Points, in no order, along strands that fork, close into loops and pass close to each other.
In the rows, 128 means zero.
Two points are linked if the straight distance between their rows is under 98.5. Some points are linked to none.
Z26: 142 106 106 155 115 158 142 72 118 115 107 146 93 117 120 115 101 113 121 120 129 144 151 121 96 107 158 133 142
Z991: 120 142 143 117 156 126 79 147 139 155 135 146 127 179 108 122 170 152 76 120 139 139 139 132 124 132 106 95 142
Z311: 132 143 163 102 152 141 161 128 141 102 151 138 124 155 95 93 148 126 111 141 149 116 106 164 162 131 86 101 136
Z398: 190 90 131 107 119 143 147 117 130 112 161 167 97 112 111 99 118 128 140 116 135 119 102 150 133 111 104 91 159
Z922: 100 147 145 104 138 141 112 135 125 111 137 96 101 149 130 163 168 144 143 142 128 151 121 113 109 142 122 132 125
Z505: 140 90 153 172 107 121 120 128 133 110 146 125 133 178 138 113 131 154 143 132 135 131 121 98 122 115 167 135 132
Z644: 101 142 109 136 121 145 139 83 111 119 86 133 127 122 140 160 104 99 152 112 124 145 188 103 92 138 148 165 129
Z390: 106 150 136 92 155 99 170 158 140 95 148 95 149 110 143 128 114 162 114 165 123 128 129 137 139 137 97 111 148
Z118: 124 162 106 96 127 162 139 120 133 124 135 139 90 139 117 141 125 107 170 125 171 114 120 121 132 121 108 167 141
Z931: 166 103 113 138 104 133 134 124 154 135 122 132 132 136 116 77 98 139 103 124 124 121 115 118 141 97 169 128 140
Z723: 133 134 85 113 118 122 150 150 123 121 143 109 146 88 162 131 105 105 138 128 89 110 115 135 160 129 110 135 103
Z443: 143 110 125 165 113 94 83 139 114 172 102 159 139 122 122 112 111 137 108 111 121 133 122 119 146 116 159 129 115
Z808: 125 151 163 113 146 154 142 111 120 125 119 136 96 137 70 116 150 117 119 139 144 131 105 156 157 118 108 116 119
Z865: 132 150 111 116 132 117 115 126 128 151 92 178 114 97 120 115 152 97 144 111 163 116 118 151 150 123 123 148 91
Z646: 130 146 112 105 105 160 156 115 135 124 147 113 99 122 119 139 122 97 180 117 132 91 106 114 147 104 107 163 120
Z823: 134 108 135 165 124 133 95 119 110 139 140 145 124 169 126 128 138 149 130 125 137 137 134 117 115 131 136 123 135
Z696: 144 103 124 139 128 106 146 139 110 121 150 133 145 98 129 118 94 135 108 133 105 122 116 161 165 138 97 87 138
Z299: 158 134 142 105 136 94 138 134 140 137 100 161 136 75 101 99 99 143 101 130 147 119 124 154 138 118 139 97 158
Z342: 157 124 144 113 127 94 146 135 124 123 116 136 137 67 107 105 102 138 108 134 116 116 108 162 161 124 128 82 133
Z181: 115 123 130 148 107 151 110 109 127 161 102 93 145 132 127 133 132 107 112 125 69 131 140 108 104 122 166 126 94
Z997: 88 156 126 102 131 147 156 132 165 130 146 67 157 157 120 142 106 138 130 136 128 114 137 108 122 127 120 145 163
Z528: 156 72 149 156 130 99 108 151 114 125 142 155 151 110 141 141 124 147 132 112 125 134 132 145 118 136 124 89 140
Z702: 142 118 137 143 129 106 145 141 142 98 143 115 160 117 165 122 158 126 136 143 130 109 122 128 133 139 140 123 97
Z714: 128 120 170 133 150 112 140 129 116 103 134 151 111 115 121 150 145 152 150 141 164 133 135 145 110 141 115 109 148
Z539: 149 105 170 137 149 138 133 129 133 115 153 162 116 167 104 110 149 127 118 117 143 125 116 147 134 133 85 97 151
Z902: 101 145 139 134 146 162 124 97 120 156 105 138 112 140 80 126 146 106 117 126 133 128 126 158 150 117 119 133 118
Z66: 160 103 144 148 109 103 136 150 149 128 125 128 164 139 121 83 126 142 109 135 132 111 103 126 161 113 172 117 117
Z869: 142 123 114 138 92 119 141 129 134 114 103 114 130 106 162 129 101 107 144 114 94 129 140 94 118 119 170 154 102
Z514: 144 118 140 153 122 162 143 77 102 127 112 145 87 108 113 122 147 94 145 135 118 126 112 146 126 114 140 144 88
Z736: 112 106 105 165 127 120 102 119 100 152 120 130 160 115 161 139 141 118 96 122 91 144 150 143 108 149 116 119 98
Z828: 164 136 107 95 135 100 119 137 167 149 104 157 143 100 129 95 110 138 90 117 159 132 145 124 108 120 148 120 164
Z640: 119 141 140 108 151 125 107 154 164 128 148 118 147 158 133 122 192 134 95 130 143 136 124 140 130 143 110 107 108
Z637: 131 121 159 133 154 142 102 135 120 134 153 150 116 189 102 128 153 156 93 120 134 144 139 132 106 143 80 89 162
Z313: 142 127 135 83 140 117 125 148 137 114 143 96 114 88 120 124 136 144 80 145 89 151 105 151 141 136 103 80 122
Z82: 100 137 153 154 145 106 152 141 101 106 134 129 131 135 132 150 129 149 156 148 144 122 129 135 150 147 115 130 129
Z544: 118 113 129 177 96 151 132 113 89 151 127 136 131 129 120 141 94 101 153 108 105 105 122 127 146 111 133 162 97
Z577: 105 144 99 101 132 152 142 120 118 95 147 99 101 128 140 166 97 142 142 140 125 149 149 103 96 133 115 151 176
Z319: 175 76 161 150 121 99 112 152 144 141 128 164 154 132 124 103 146 148 130 115 144 116 113 131 132 118 154 101 133
Z516: 83 152 121 113 152 105 100 130 100 165 88 126 123 98 110 155 113 135 109 125 110 162 145 140 125 148 115 125 130
Z665: 93 155 140 103 159 107 113 151 163 145 105 113 158 122 132 127 192 114 109 125 131 131 126 142 140 145 133 125 80
Z182: 73 170 148 103 150 155 113 106 136 166 103 114 113 146 74 147 147 120 121 120 144 133 138 136 127 122 110 131 141
Z596: 163 108 135 149 115 101 117 170 113 113 164 174 125 137 147 133 131 141 163 108 158 103 110 128 158 133 95 122 126
Z985: 92 131 114 148 140 114 129 135 133 143 112 116 179 130 163 145 143 106 128 130 117 132 152 132 119 152 121 146 100
Z109: 129 123 96 114 126 125 158 141 126 117 145 90 147 96 147 118 93 125 106 145 73 128 116 140 160 135 110 108 123
Z701: 115 125 121 142 115 116 90 140 143 166 97 100 166 152 135 117 129 133 107 121 94 128 139 92 111 126 178 129 119
Z337: 128 163 107 90 147 128 129 130 141 120 131 169 107 131 128 127 133 131 149 126 199 124 137 127 118 134 110 158 158
Z805: 121 127 114 153 116 149 166 83 111 97 87 132 108 104 127 136 78 104 141 124 124 141 167 117 109 113 162 140 137
Z941: 83 166 162 101 150 142 101 127 122 140 107 106 108 156 96 155 171 146 132 138 138 148 138 122 107 137 126 129 134
Z154: 169 117 137 129 114 151 153 91 135 105 116 140 82 111 122 102 160 105 154 140 136 119 107 133 121 112 146 137 98
Z672: 177 108 138 116 114 138 140 110 135 103 140 150 80 114 120 114 148 134 160 130 151 122 104 128 116 111 136 125 130
Z879: 155 125 94 127 119 108 101 158 116 137 150 186 115 121 144 129 111 133 146 107 170 119 119 128 149 132 94 137 139
Z277: 138 148 152 89 135 126 159 152 140 78 171 94 107 138 137 134 160 146 153 148 129 110 87 121 153 123 115 124 114
Z715: 109 120 173 136 166 97 113 140 104 126 126 146 136 114 119 161 155 166 116 134 143 153 159 153 100 153 93 93 150
Z279: 145 153 123 72 128 154 118 115 141 127 114 108 70 105 112 138 144 119 132 133 123 149 110 119 117 120 132 139 124
Z121: 136 96 142 127 136 121 133 133 126 111 164 106 133 117 126 127 120 155 88 145 92 151 127 147 119 139 106 74 150
Z558: 126 141 152 100 150 109 170 143 137 75 163 100 125 110 145 133 148 157 144 161 123 120 113 139 142 138 103 100 131
Z351: 129 106 95 151 128 124 110 103 102 140 110 132 135 85 143 133 106 113 84 123 80 155 155 145 105 137 134 105 118
Z150: 98 142 124 114 112 157 120 131 144 135 159 82 126 150 142 170 152 115 160 122 115 118 122 108 120 127 104 153 112
Z463: 92 168 117 104 149 133 163 141 172 123 133 96 176 160 132 122 122 125 128 142 162 106 145 125 127 138 125 155 158
Z440: 89 149 113 138 144 129 150 120 154 125 106 114 183 159 142 126 118 122 128 140 165 123 174 113 108 145 152 156 155
Z451: 110 132 118 142 124 128 108 102 114 124 98 142 114 143 140 159 135 126 171 122 157 141 155 90 81 135 155 174 134
Z106: 103 126 135 149 117 126 119 144 124 155 128 104 158 152 114 135 100 137 133 123 112 117 125 120 158 128 130 134 134
Z376: 134 147 104 107 117 143 164 129 127 115 146 112 123 102 147 137 120 95 169 127 104 96 108 123 155 116 111 151 102
Z142: 105 126 149 147 133 124 137 150 115 117 150 100 141 161 120 137 122 153 127 139 115 131 121 129 156 137 109 122 128
Z280: 145 152 108 90 138 113 114 136 157 141 119 157 125 136 125 106 131 142 114 120 186 134 141 115 101 129 132 148 169
Z84: 110 140 120 131 142 120 158 133 146 104 128 111 159 118 170 138 155 109 145 144 136 117 142 130 127 154 126 144 104
Z899: 86 144 109 116 131 116 113 134 128 165 103 102 151 120 122 144 88 123 122 115 105 134 145 120 126 138 126 137 144
Z673: 138 114 133 158 101 118 139 126 148 112 105 120 141 144 149 113 126 128 148 127 136 122 135 90 112 110 189 160 112
Z619: 141 114 123 130 108 144 111 130 123 134 142 95 119 129 143 130 140 124 104 132 79 135 109 119 130 126 138 120 100
Z901: 117 118 157 178 111 144 133 111 101 139 117 136 125 132 123 140 134 103 165 130 115 116 114 130 140 117 144 156 80
Z559: 148 108 109 118 100 166 94 124 121 147 149 98 102 150 119 119 116 127 101 127 76 138 108 114 123 110 139 106 128
Z962: 112 127 128 150 129 133 92 113 110 142 118 143 118 168 132 151 160 140 150 129 160 138 145 106 92 132 139 150 134
Z866: 166 101 94 154 103 151 117 109 113 143 151 168 118 124 159 111 133 94 124 107 127 125 127 130 102 121 123 149 103
Z904: 109 120 117 168 115 107 87 135 115 166 89 138 163 144 139 126 110 133 121 114 121 129 146 105 113 126 173 145 119
Z541: 140 163 139 60 130 122 132 155 148 101 140 115 85 116 121 135 145 144 146 139 144 128 97 112 142 120 122 137 134
Z221: 162 86 112 157 117 149 132 101 112 135 166 170 124 136 143 101 139 96 126 110 130 116 113 158 132 128 102 118 114
Z373: 128 125 139 140 133 147 166 89 124 116 119 107 128 108 107 107 119 107 108 151 103 125 124 160 146 126 145 105 117
Z468: 119 117 105 151 96 134 134 132 107 131 127 120 135 117 150 149 72 112 158 110 98 117 139 102 129 112 141 167 122
Z482: 120 138 129 140 123 120 87 155 117 180 109 141 142 153 95 118 100 138 103 110 121 126 119 130 164 125 127 125 135
Z626: 121 148 112 92 122 165 153 121 148 110 152 77 113 142 120 136 96 126 126 144 116 129 126 110 120 122 129 141 166
Z288: 97 130 121 162 135 108 121 123 130 135 96 129 174 147 139 126 105 138 120 128 152 135 166 106 106 138 171 143 151
Z713: 124 154 131 72 139 140 112 139 128 123 130 97 80 99 110 146 146 135 101 140 98 158 110 138 134 130 102 108 120
Z268: 164 107 111 145 106 110 135 160 129 112 166 147 157 136 164 106 141 119 141 118 135 97 96 137 161 128 121 127 94
Z699: 125 150 132 113 132 95 143 127 129 105 100 134 115 88 128 137 104 139 153 138 151 128 135 116 121 131 157 142 142
Z308: 105 132 137 145 151 99 95 126 94 147 102 150 124 113 123 157 133 149 115 129 134 156 154 143 110 149 117 113 141
Z570: 138 127 77 141 113 120 112 144 122 143 143 162 141 116 171 133 115 103 143 109 142 114 130 120 123 132 114 162 110
Z884: 156 78 116 151 116 152 139 93 139 116 146 138 121 147 126 88 99 130 105 118 125 134 131 128 105 106 151 109 164

A tip is a point with one link. Name the tips that can be reached along the links from each point below, in the order of the rows.
Z121 => Z390
Z319 => Z398, Z528
Z288 => Z577, Z559
Z311 => Z665, Z150

How many points has the smallest loop of links through each point below? Write - if it is on no loop.
Z308 => 8
Z646 => 11
Z570 => -

Name the points in between on the shortest way along the links from the first point to the second, in order.
Z121; Z280 => Z696 Z342 Z299 Z828
Z440; Z559 => Z288 Z904 Z701 Z181 Z619
Z182; Z637 => Z902 Z808 Z311 Z539
Z558; Z376 => Z277 Z541 Z279 Z713 Z313 Z121 Z696 Z109 Z723
Z505; Z319 => Z823 Z962 Z451 Z644 Z805 Z26 Z884 Z931 Z66
Z672; Z869 => Z154 Z514 Z901 Z544 Z468
